A landscape with many valleys, sampled at points; each row gives a point and its height.
From any point a ball takes the steepest step (drop divided by distance) to one of its 2 nearest points. It stops when none of these is lower. Distance is the straight distance between rows; heights are no part of it.
k692 h=663: [ 10   1   5  10 -17  13  -3   5  -8  -1   9   9 -27 -13  13  -6   2   5
   0  21  -2 -14 -15]
k443 h=530: [  5   4 -10  -5  -4   3   5  -2  -3   1   3  -9   4   5  -3   4  -9  -7
  24 -21  10   9   6]
k669 h=545: [  8 -12  12   7  -5   5 -11   4   0  -4  12  -1 -20   1  17 -14   3 -14
  -1  10 -26   5  14]
k306 h=221: [  3  22  -4  -9  -9  11 -15  -6   8  -2   7   7   1   0 -10  13  10  -2
   5  -7   7  17  14]
k104 h=429: [  1 -10   0   1 -14   3   0   0  -5   1  -1 -12 -21   1  19 -17  -1  -4
  14   4 -11   7  -1]
k170 h=259: [ -5  -1   8  -2   1  -4   0  -2  -3  -1   1  -6  11  20   6   1  -1  -6
  16 -17  -1   7  -2]
k58 h=635: [  8  -4  15  12 -10   9  -3   7  -7  -2  19  10 -23  -7  14  -7   6  -5
  -2  16 -13  -9  -4]
k781 h=337: [  5 -10  -2  -5  11 -13  18   2   1   9  -7 -19  12   0 -12  -6 -16  -4
  17 -41   1   4   6]
k780 h=27: [  2  26  -1  -1 -10   2 -13  -2  17  -5   8   8   1  19  10   9  12   0
   5  -7   3  28  -1]
k553 h=272: [  3  23   0 -12  -3 -15  -4  -5  12   6 -17 -17  16   2 -10  15  10  -3
   2 -26   0  17  -1]
k101 h=150: [  0   6   5   3  -1   0 -13  -3  -1  -7   5  10  -3  -9  -1   8   9   4
 -22  17   0 -12 -10]
k431 h=773: [ -7 -21  -8   0  12  -8  19   4  -1   6 -17 -17  10  -5  -3  -8 -16   7
   8 -15  -4  -5  -1]
k432 h=537: [  1  -4   3  -5 -15  -6   4   1   5   3  -3 -22 -20 -12   7 -16   0 -15
   4 -11 -17  14  10]
k589 h=388: [ 11  11   0  -6 -13   7 -18   0   6  -6   6  -1 -25 -13   6   4   8 -10
  -2  13  -5  15  12]
k295 h=685: [  9  -9   0   9 -10  15  13   9  -6   8   2  10 -19 -13   1 -11 -12  11
  -6  19  14 -21  -9]
k14 h=216: [ -2   8 -11  -3  -4   0 -15  -3   7  -9  -9  -8  -9 -23  -8   5   8   5
 -18  24   1  -5  -7]
k984 h=449: [ 12  10  -5  -2 -22  17 -14   1  10  -1   9  -2 -28  -2   9  -5   7 -15
   8   0  -7  21  16]
k592 h=693: [ -4 -16  15   3  15   4  19   2 -12   2   1   6  17  21  -1  -8 -13  -1
  10  -2   3  -5   4]
k91 h=482: [ -2 -25   1   5   3  -4  14   6  -4  10   6   5 -20 -24  -7 -12  -5  -3
 -16   7 -11 -28  16]
k272 h=424: [ -3  -4  15  -4   4 -10 -12  -1   4  -9  -3  -9  -9  -1  11  -2   4  -4
 -11  13 -21   2   2]
k821 h=348: [  1   2  -1   7 -10   8 -10   0  -2  -2   7  -3 -12  12  19  -8   4   0
  12   8  -4   8  -5]
k122 h=394: [ -8  -8  23  -4  15 -15 -14  -7   6 -11  -2  -2   2   8  13   5  11  -2
 -19  13 -22   1  -4]
k880 h=313: [ -6 -10   8   7   2   1   5   4  -9   3  -5   3  -6  -2   8 -11  -4  13
  -5  22  -4 -16 -19]
k939 h=343: [  5   9   9  -7  -4  -1 -20   0  11  -6   4   1 -22  -6   8  11  10  -3
  -7  19  -9  18   3]
k904 h=425: [ -5 -23  -5   3   6  -7   2  11   1  10  -4   6 -13 -30 -11  -8  -3  -3
 -26  17  -5 -33   6]
k310 h=127: [-5 15 -8  0  0  0  1 -8 -2 -3  5 14 24 13 -8 15  7  9  5 -4 17 -3 -6]
k456 h=468: [  8   1 -12  -6  10  -3  14   2  -7   4  -7 -13   9   4  -8   0 -19  -2
  21 -35  13   6   3]
k918 h=546: [ -2   7  -4   6  15   3  18  -2 -14   3 -10  10  33  21  -6   7 -16  14
  -2   1  30  -4 -16]
k134 h=187: [ -9   7 -16  -2   6  -4  -2  -5   0   5   1   9  25   2 -17  15   7   7
  -2  -6  14 -10  -1]
k396 h=647: [ -2 -12  11  -1  16   5  16  -3 -13   5  12  13  25  25 -10  -2 -11  -6
  15 -17   4   0  11]
k583 h=568: [ -4 -31  12   6  11   0  22   7  -5  12   1   8 -11  -9  -4 -18  -9   3
 -12   4  -8 -26  16]
k128 h=218: [  0  13   0  -9   5 -13   1  -9   6   5 -12 -18  23   8 -12  10   0  -4
   7 -32  -2   7   1]
k522 h=893: [  5   0 -20   4   6   3  21   3  -6  -1 -20 -19   3 -11   1  -7 -26  14
  10  -9  14  -1 -10]
k204 h=558: [  2   0  -7  -2  -7  12   1  -1  -5   1  10   3 -10  -8  -7  -5  -1  -5
  12  -1   4  -3   9]
k26 h=233: [  2   6   9   8  -3  -2 -13  -6   8  -6  14   1  -1  33  25   3  11  -1
  -3   0  -9  20  -9]
k159 h=289: [ -9  -7 -19   2  -3  -4   3   2   5   0 -13 -12  -4 -25 -11  -5   1   2
  -4   5  -1 -14  -2]
k144 h=387: [-10 -14  -9   4   5  -5   0  10   2  12 -10   9  -1 -23 -15  -6  -1   0
 -21   8   6 -30   2]
k329 h=270: [  3  14  -8   2 -14  10 -10   0  -3  -2   8   2  -3   9   9   1   3   3
  16   4  12   6  -8]
k220 h=325: [ -7  20   5 -12   7 -24  -9 -12  18  -3 -17   1  20  10   0  20  10   1
 -11  -1  -5  18  -8]
k870 h=600: [  0  -5  -2  -3  16   4  15  -3 -17   6   1   5  30  20 -10   6 -18  -5
  20 -25  15   5  10]
k98 h=227: [ -7  10 -22  -5  -1   1  -8   2   2   3  -2  10  16 -10 -24  11  11   0
 -10  -5  17 -13   8]
k492 h=694: [ 11  -7  -4   8 -20  13   9   7  -6   4   2   3 -34 -24   7 -13  -5   8
   2  22   4 -17  -9]
k489 h=349: [ -8   5  16 -14  19 -28 -11 -13  17  -8 -12   3  19   5   3  19  14   4
 -20   8 -11  11  -9]
k42 h=370: [-13  -5  18  -7  19 -21 -12 -12   9 -11 -11  -2  16   7   4  11   9   2
 -24  12 -16   2  -4]
k873 h=82: [  3   3   5  -1   1  -2 -10   2   5  -6   7  11  -4 -17  -8  17  10  -1
 -37  19   1 -15  -2]
k234 h=334: [ 5  8 14  6 -2 13 -8 -2 -5 -3 28 24  2 10  0 10 13  0 -3 -4  7  1  2]
k161 h=653: [ -8 -31  16   4  18  -4  21   3  -7   7  -3   3   4   2  -2 -18  -8   4
  -5   5 -18 -18   6]
k255 h=250: [ -8   2 -19  -2   4  -6  -7   0   6  -4 -13  -7   1 -22 -14   2   5  -3
 -16   9  -2 -10   2]
k833 h=571: [  2   2   5 -11 -12  -3 -10   0  11  -1  -7 -17 -26 -14  -1  -6   2 -13
  -2   0 -14  23  10]
k838 h=589: [  1   8   3 -17  -5  -3 -10  -3  12  -2  -3 -11 -13  -7  -9   5   4 -16
  -2  -4 -12  21  14]
k65 h=137: [ -3   3   7   2   1   2  -8  -2  -1  -3  14   6   4  26   8   2   6  -6
  11 -10  -2   9   5]
k388 h=501: [  8  17  -8  -3 -22  11  -5   1   6  -1   3 -13 -18   2   7  -6   3 -14
  16  -8   2  20   5]
k459 h=497: [ -8   1   9   8  18   2  14  -3 -11  -1  -7  13  26  25   3   1 -13  17
  -9  10  23 -13 -26]
k911 h=143: [  6  29  -5  -9 -17   8 -12  -3  13   1   8   9   6  15   0  15   9  -6
  14 -16  10  24   9]
k246 h=521: [  8   3 -14  -1 -14  15   3   4  -6   1  13  11  -9 -12 -14   1   2   3
   4   4  14 -10   4]
k670 h=340: [-11  -9 -22   3   1  -3   8  11   0   3 -15  -1 -12 -34 -15 -11   4  -2
 -12   6   5 -25   1]
k317 h=595: [ -2  -9   5   3  -2   8   0   2  -6   2  12   8  -8  -3  -4  -6   1   1
   4   7  -6 -11   6]
k110 h=709: [-15 -29  15   1  14  -8   8  -3  -6   7  -4  -7  10  12   2 -12  -5  -1
   6  -3 -20  -8   4]
k745 h=258: [  1   5  12   5   7   9 -10  -2  -4  -7  26  20   5  19   2   3  12  -6
   7  -6  -1   5  10]
k888 h=785: [ -3 -26   9  -2  18  -5  22   1  -8   3  -3  -7  13  10   1 -12 -19  -7
  14 -23  -6   4  17]
k137 h=493: [ -2 -12   8  -4 -10  -5  -3   0   3  -1   2 -11 -19  -1  12 -18   1 -14
   3  -2 -21   7  10]
k666 h=808: [ -1 -14 -10   7  18  -1  29   8  -7  -4 -20 -13  15  -6  -3 -13 -22   5
   4 -15  11  -6   4]
k398 h=303: [  0  24   1 -15   0 -26  -5  -7  16   3 -20 -11  12   0 -10  22  13  -3
 -10  -9  -5  21  -2]
k330 h=477: [ 16   7  -7   0 -19  22   0   4 -14   2  22  19 -10  -5  -8   5   3  -1
   9   1  19  -5   4]
k956 h=596: [ 11 -11  14  12 -13   9  -1   8  -4  -1  22   9 -24  -2  16 -12   6  -8
   9  11 -19  -3  12]
k844 h=389: [ -9  -6   5   8   5   1   7   1 -10   2 -11   2   7  10   9  -7  -4  21
  -6  20   3 -13 -32]
k536 h=273: [  6  20 -10  -7  -9  10 -14  -3   7  -5  10  18   7  -9 -20  21  14   1
  -8   1   9   9  17]
k109 h=206: [  2  21  -7   3  -9   5  -7  -5  -2  -5  10  15   7  15   4  10   7   6
  12   2  15   3 -12]
k726 h=639: [  3 -13  -1   4  -2   9  14   6  -5   8   5   7  -9 -11  -7  -7  -8   3
  -3  10   6 -21   1]
k987 h=443: [ -6   3   6  11   9   3  13  -1 -14   1 -14   3  17  19  11  -1  -6  21
  -2  18  18  -7 -34]
k95 h=220: [ -2  -3   2   6  -3   0  -7   2  -3  -1  -1   1 -13 -11   1  -1   5   8
 -13  22  -6 -17 -16]
k874 h=239: [  9  26   6   9   1   1 -22  -7  15  -6  13  20  -3   8  21  20  18   3
  -9  11   0  26  -8]
k260 h=743: [ -6 -22   3   0  13  -9  15   3  -3   5  -7  -9  11   5  -3  -8 -13  -2
   8  -9 -12  -4   5]
k338 h=339: [-10  -5   7  -3   4 -14  -4  -6  -1   4 -10 -13  18  12   3   3  -5   4
   7 -13  -8   0  -8]
k48 h=544: [  7   4  -5  -2 -12   8   0   1   0   2   6 -10  -8  12   9  -6  -3 -14
  24 -16   2  13   6]
k362 h=335: [-10  -6   1   0   5 -12  -4  -6  -1   2 -14 -17  13   6   7  -3  -3   9
   1   3  -8  -4 -18]
k483 h=67: [  2  -2   0  -9  14 -16   8  -3   0   7 -12 -23  19  13  -9   1  -4  -3
  13 -36  -3   1  -4]
k896 h=872: [  8  -2 -20   9   2   4  27  13 -10  -7 -16 -14  -1 -18   1 -16 -27  10
   8  -9  21   1   4]
k318 h=265: [  2   9  -8  -4  -4   8 -11  -1   2  -1  11  18   6 -12 -23  13  12   1
 -17   1   9  -9  12]
k881 h=841: [  0  -9 -23   6   8   2  30  13  -7   2 -11  -5   6 -16  -9 -11 -18   2
   3 -10  20  -7  11]
k435 h=541: [  5  -8  -9  -4  13   4  14  -1  -6   4   1  -5  18   8 -13   3 -22  -6
  21 -30  12   4  17]
k446 h=301: [  4  18   8   0  -2   1 -24  -2  13 -11   8   9 -11  -1  11  13  14   2
  -8  15  -2  17  -6]
k672 h=145: [  6  21   8   7  -2  -5 -17  -8  20  -2  10  10   3  25  19   9  14   2
  -5   0  -4  34 -10]
k373 h=409: [ 11   4   8   3 -14  20  -6   6  -8  -3  29  29  -8  -1  -1   5   5  -3
   1   0   9  -6   6]
k494 h=290: [-11  -2  -6  -2  -5 -12  -6  -1   2  -1 -21 -23  -1  -8  10  -3   1   8
  -7  12 -12  -3 -14]
k967 h=253: [ -8   2 -13  -4  -6  -6 -11  -4   3  -4 -19 -19 -11 -22   7  -2   5  12
 -17  26  -9  -4 -18]

Where does a ball stop that starts at each point below?
k888 -> k483
k317 -> k65
k881 -> k14
k58 -> k310
k122 -> k483
k918 -> k873
k522 -> k14
k48 -> k780
k833 -> k310
k459 -> k873
